A landscape with many peaks, sampled at points; each row gives a point and its height.
From any point a climber steps to the highest of the 3 points nearest to it. It stops when none of these is higher. Distance is the straight distance between rows; heights are no part of it.
Voboz: [  9   4 -10  39   8  20  39   9]  (h 616)
Fum: [ 7 -4 -4 33 27 23 14 -8]  (h 116)
ponek: [ -7  13  -4 -33   1 -32 -45  -8]  (h 594)
bagi: [ 15 -23   0  -6  -3   9  -4  -9]  (h 462)
Nobe: [ -3  -8 -12   4  24   1 -37  -9]  (h 267)
koz: [-10   3 -12  29  48   0 -29 -20]  (h 209)
zake: [ 14 -14  -4  20  -2  21  17   6]  (h 295)
dibim: [  9 -12   1 -10   1  -1 -20  -5]  (h 528)
fezan: [-20   0  16   2   2  -4 -28   0]  (h 271)
Fup: [-15  17  29 -10 -35  -3  21  18]  (h 577)
rugo: [  4  -1 -24 -30   2 -24 -34  -5]  (h 568)
Bovu: [ -1   5  22 -31 -39 -10  30   3]  (h 548)
Dud: [ 24 -26  -2 -26 -17  12  17  -4]  (h 289)
tez: [ -1  -9  16 -54 -27 -29  -1 -26]  (h 342)
ninup: [ -6  -3  19 -31 -17 -16 -13  -5]  (h 686)
saf: [-25  10   4  26  26  -5 -31  -7]  (h 333)
beves: [-21  36  16  23 -19   1  27  32]  (h 774)
Noge: [-22  14  15  23  15   7 -13  -2]  (h 454)
zirog: [ 18 -25 -16 -36   3 -11 -21 -10]  (h 771)
ror: [ 0  3 -1 23 -3 18 27 13]  (h 579)
tiva: [ -6   5  14   0 -23   6  18  14]  (h 620)
lura: [-22  25  16  41  14   9  16   9]  (h 641)
bobi: [-7 16 -2 29 -3 14 37 21]  (h 671)
ros: [-8 26 -5 49 15 10 44 15]  (h 708)
Geked: [-14   2   3   9  22  -3 -31  -1]  (h 282)
fam: [-10   3   1 -32  -8 -18 -23  -7]  (h 637)
fev: [  7  -6  -6 -56 -18 -36 -12 -24]  (h 442)
Fidal: [ -9  -2  -1  27  38   7 -14 -14]  (h 235)
Das: [  1  19 -22  42   3   5  48  24]  (h 688)
sis: [ 23 -33 -15 -27  -3   5  -8 -13]  (h 733)
lekek: [ 27 -28 -29 -29   5  -6 -30 -14]  (h 703)
Donos: [-11  24   6  52  33  11  37   3]  (h 824)
nem: [-6 16  8 19 -3  9 12 10]  (h 590)
rog: [ 13 -19 -11  -2   7   9 -14  -8]  (h 881)
sal: [ 16 -16 -23 -34   1 -20 -33  -5]  (h 665)
fudor: [ 25 -18   4 -23 -28  12  30   2]  (h 285)
lizuf: [ 18 -12   8 -15 -28   6  26   5]  (h 280)
leg: [-19  25  23  22  -9   8   1  12]  (h 599)
Kibu: [ 15 -14   1 -29 -13  -9 -13 -12]  (h 897)
Lefo: [-16  13   0 -19   7 -20 -46  -2]  (h 598)
mipe: [ 16   3 -25 -50 -11 -38 -27 -19]  (h 491)
kefav: [  9 -21 -25   3  26   7 -25 -13]  (h 50)
delop: [ 28 -12  -8 -12 -31  10  48  20]  (h 273)
bosot: [ 11   1   3   7 -17  16  34  20]  (h 533)
bibe: [-26  13  -7  13  35  -9 -46   2]  (h 252)
misaf: [ 10 -14  12 -35 -27 -10   6  -7]  (h 762)
nekan: [-8 -1 13 11 -2 14 -9  1]  (h 554)
zesu: [-12   6  12  31  15  15   2  -4]  (h 530)
ter: [ -5  13   0   8 -25   2  34  27]  (h 704)
pobas: [-9  7  6 43 30 22 18 -4]  (h 915)

Call two points neighbours if one is among the 3 nearest of the other. Go from one point of each pair to the other, from neighbour to neighbour, staying as high as possible. Name the lowest point that can't be avoided.
rog / beves | dibim
zirog / pobas | Bovu
pobas / ter | bobi

Where does a climber stop that starts at each point below?
Das | pobas
delop | ter
ponek | Kibu
